The views of a scene show one set of named points, each view turned or mirrored, and shifted as a whole, with a little noise and some points left out.
In the rows, 128 means zero.

Scene 1
View 1
zes: 145; 142; 134; 142; 113; 137; 162; 133; 99; 144; 142; 151; 120; 144; 119
rek: 146; 142; 134; 139; 96; 144; 191; 139; 109; 158; 153; 169; 126; 120; 127
tenug: 152; 129; 122; 136; 144; 132; 120; 127; 83; 124; 119; 139; 125; 164; 99
bom: 139; 135; 124; 134; 123; 134; 137; 127; 105; 127; 134; 141; 129; 156; 121
Sagon: 151; 133; 118; 134; 124; 142; 139; 138; 90; 140; 130; 151; 132; 142; 103
Dod: 162; 133; 130; 144; 125; 149; 164; 145; 64; 165; 124; 168; 123; 133; 82
Sut: 151; 127; 109; 128; 120; 148; 143; 141; 94; 139; 132; 154; 140; 131; 105
Nagu: 150; 131; 126; 139; 157; 121; 94; 118; 83; 109; 106; 124; 120; 194; 100
poren: 146; 133; 123; 134; 137; 127; 114; 120; 100; 116; 125; 129; 128; 171; 114
Nudug: 146; 125; 103; 124; 134; 137; 106; 124; 104; 111; 123; 132; 144; 160; 112
Migir: 156; 118; 98; 125; 157; 137; 84; 132; 80; 109; 107; 130; 149; 162; 84
zosak: 143; 130; 111; 127; 119; 139; 137; 131; 113; 128; 138; 146; 143; 145; 122
View 2
tenug: 143; 145; 117; 145; 117; 135; 166; 154; 131; 137; 129; 143; 120; 138; 117
Dod: 162; 161; 144; 124; 142; 147; 169; 145; 131; 136; 125; 145; 121; 110; 177
zosak: 145; 111; 143; 116; 139; 142; 133; 135; 139; 120; 168; 128; 138; 119; 122
Sagon: 148; 136; 134; 125; 134; 140; 158; 145; 136; 130; 142; 141; 127; 122; 135
Nudug: 138; 119; 119; 131; 120; 130; 153; 160; 140; 137; 147; 149; 129; 134; 91
bom: 146; 129; 128; 133; 123; 138; 145; 139; 129; 125; 149; 126; 126; 134; 117
View 3
Nagu: 142; 124; 126; 128; 162; 155; 169; 103; 147; 211; 154; 136; 105; 144; 116
rek: 103; 185; 135; 135; 133; 163; 114; 176; 156; 137; 137; 157; 139; 140; 166
Sut: 143; 172; 128; 123; 118; 168; 147; 141; 138; 148; 130; 155; 134; 157; 147
zosak: 142; 154; 131; 121; 140; 152; 143; 137; 129; 155; 135; 150; 137; 139; 147
tenug: 140; 150; 125; 128; 136; 169; 163; 121; 149; 187; 145; 143; 111; 157; 129
Nudug: 161; 142; 130; 116; 139; 153; 164; 111; 124; 172; 136; 141; 131; 147; 130
Sagon: 135; 176; 129; 125; 119; 173; 144; 145; 139; 148; 129; 155; 131; 161; 150
poren: 144; 137; 131; 125; 150; 155; 159; 117; 138; 186; 146; 139; 120; 144; 128
Dod: 132; 190; 126; 129; 111; 186; 148; 149; 151; 156; 131; 160; 120; 174; 146
zes: 115; 168; 129; 132; 141; 161; 129; 154; 157; 162; 141; 151; 128; 144; 151
Migir: 178; 143; 124; 115; 121; 172; 188; 94; 126; 187; 132; 144; 117; 168; 115
View 4
poren: 145; 138; 113; 119; 121; 126; 125; 141; 124; 140; 116; 91; 150; 140; 151
rek: 110; 172; 129; 76; 150; 181; 172; 146; 128; 162; 131; 121; 86; 130; 145
Sagon: 122; 168; 110; 107; 135; 153; 125; 149; 113; 155; 130; 110; 129; 137; 150
zes: 121; 156; 116; 91; 141; 163; 153; 146; 128; 156; 120; 104; 113; 140; 150
Migir: 140; 165; 98; 146; 113; 117; 82; 146; 103; 140; 134; 97; 169; 135; 154
Dod: 100; 186; 93; 91; 156; 181; 129; 155; 109; 165; 132; 111; 133; 150; 161
Nudug: 142; 151; 123; 134; 111; 121; 114; 142; 115; 140; 130; 103; 141; 130; 148
Sut: 121; 180; 117; 112; 131; 153; 128; 147; 110; 153; 139; 118; 120; 128; 145
bom: 137; 145; 123; 113; 127; 142; 140; 146; 127; 148; 120; 100; 126; 137; 147
Nagu: 150; 119; 106; 123; 120; 121; 112; 147; 133; 139; 103; 76; 167; 152; 157
zosak: 134; 159; 131; 115; 123; 139; 135; 142; 119; 147; 132; 110; 116; 126; 145

In a view up to two points have been moved. Name them for each view, in the order of its rows, or write none.
view 1 -> Nagu
view 2 -> zosak
view 3 -> Sagon, Dod
view 4 -> none
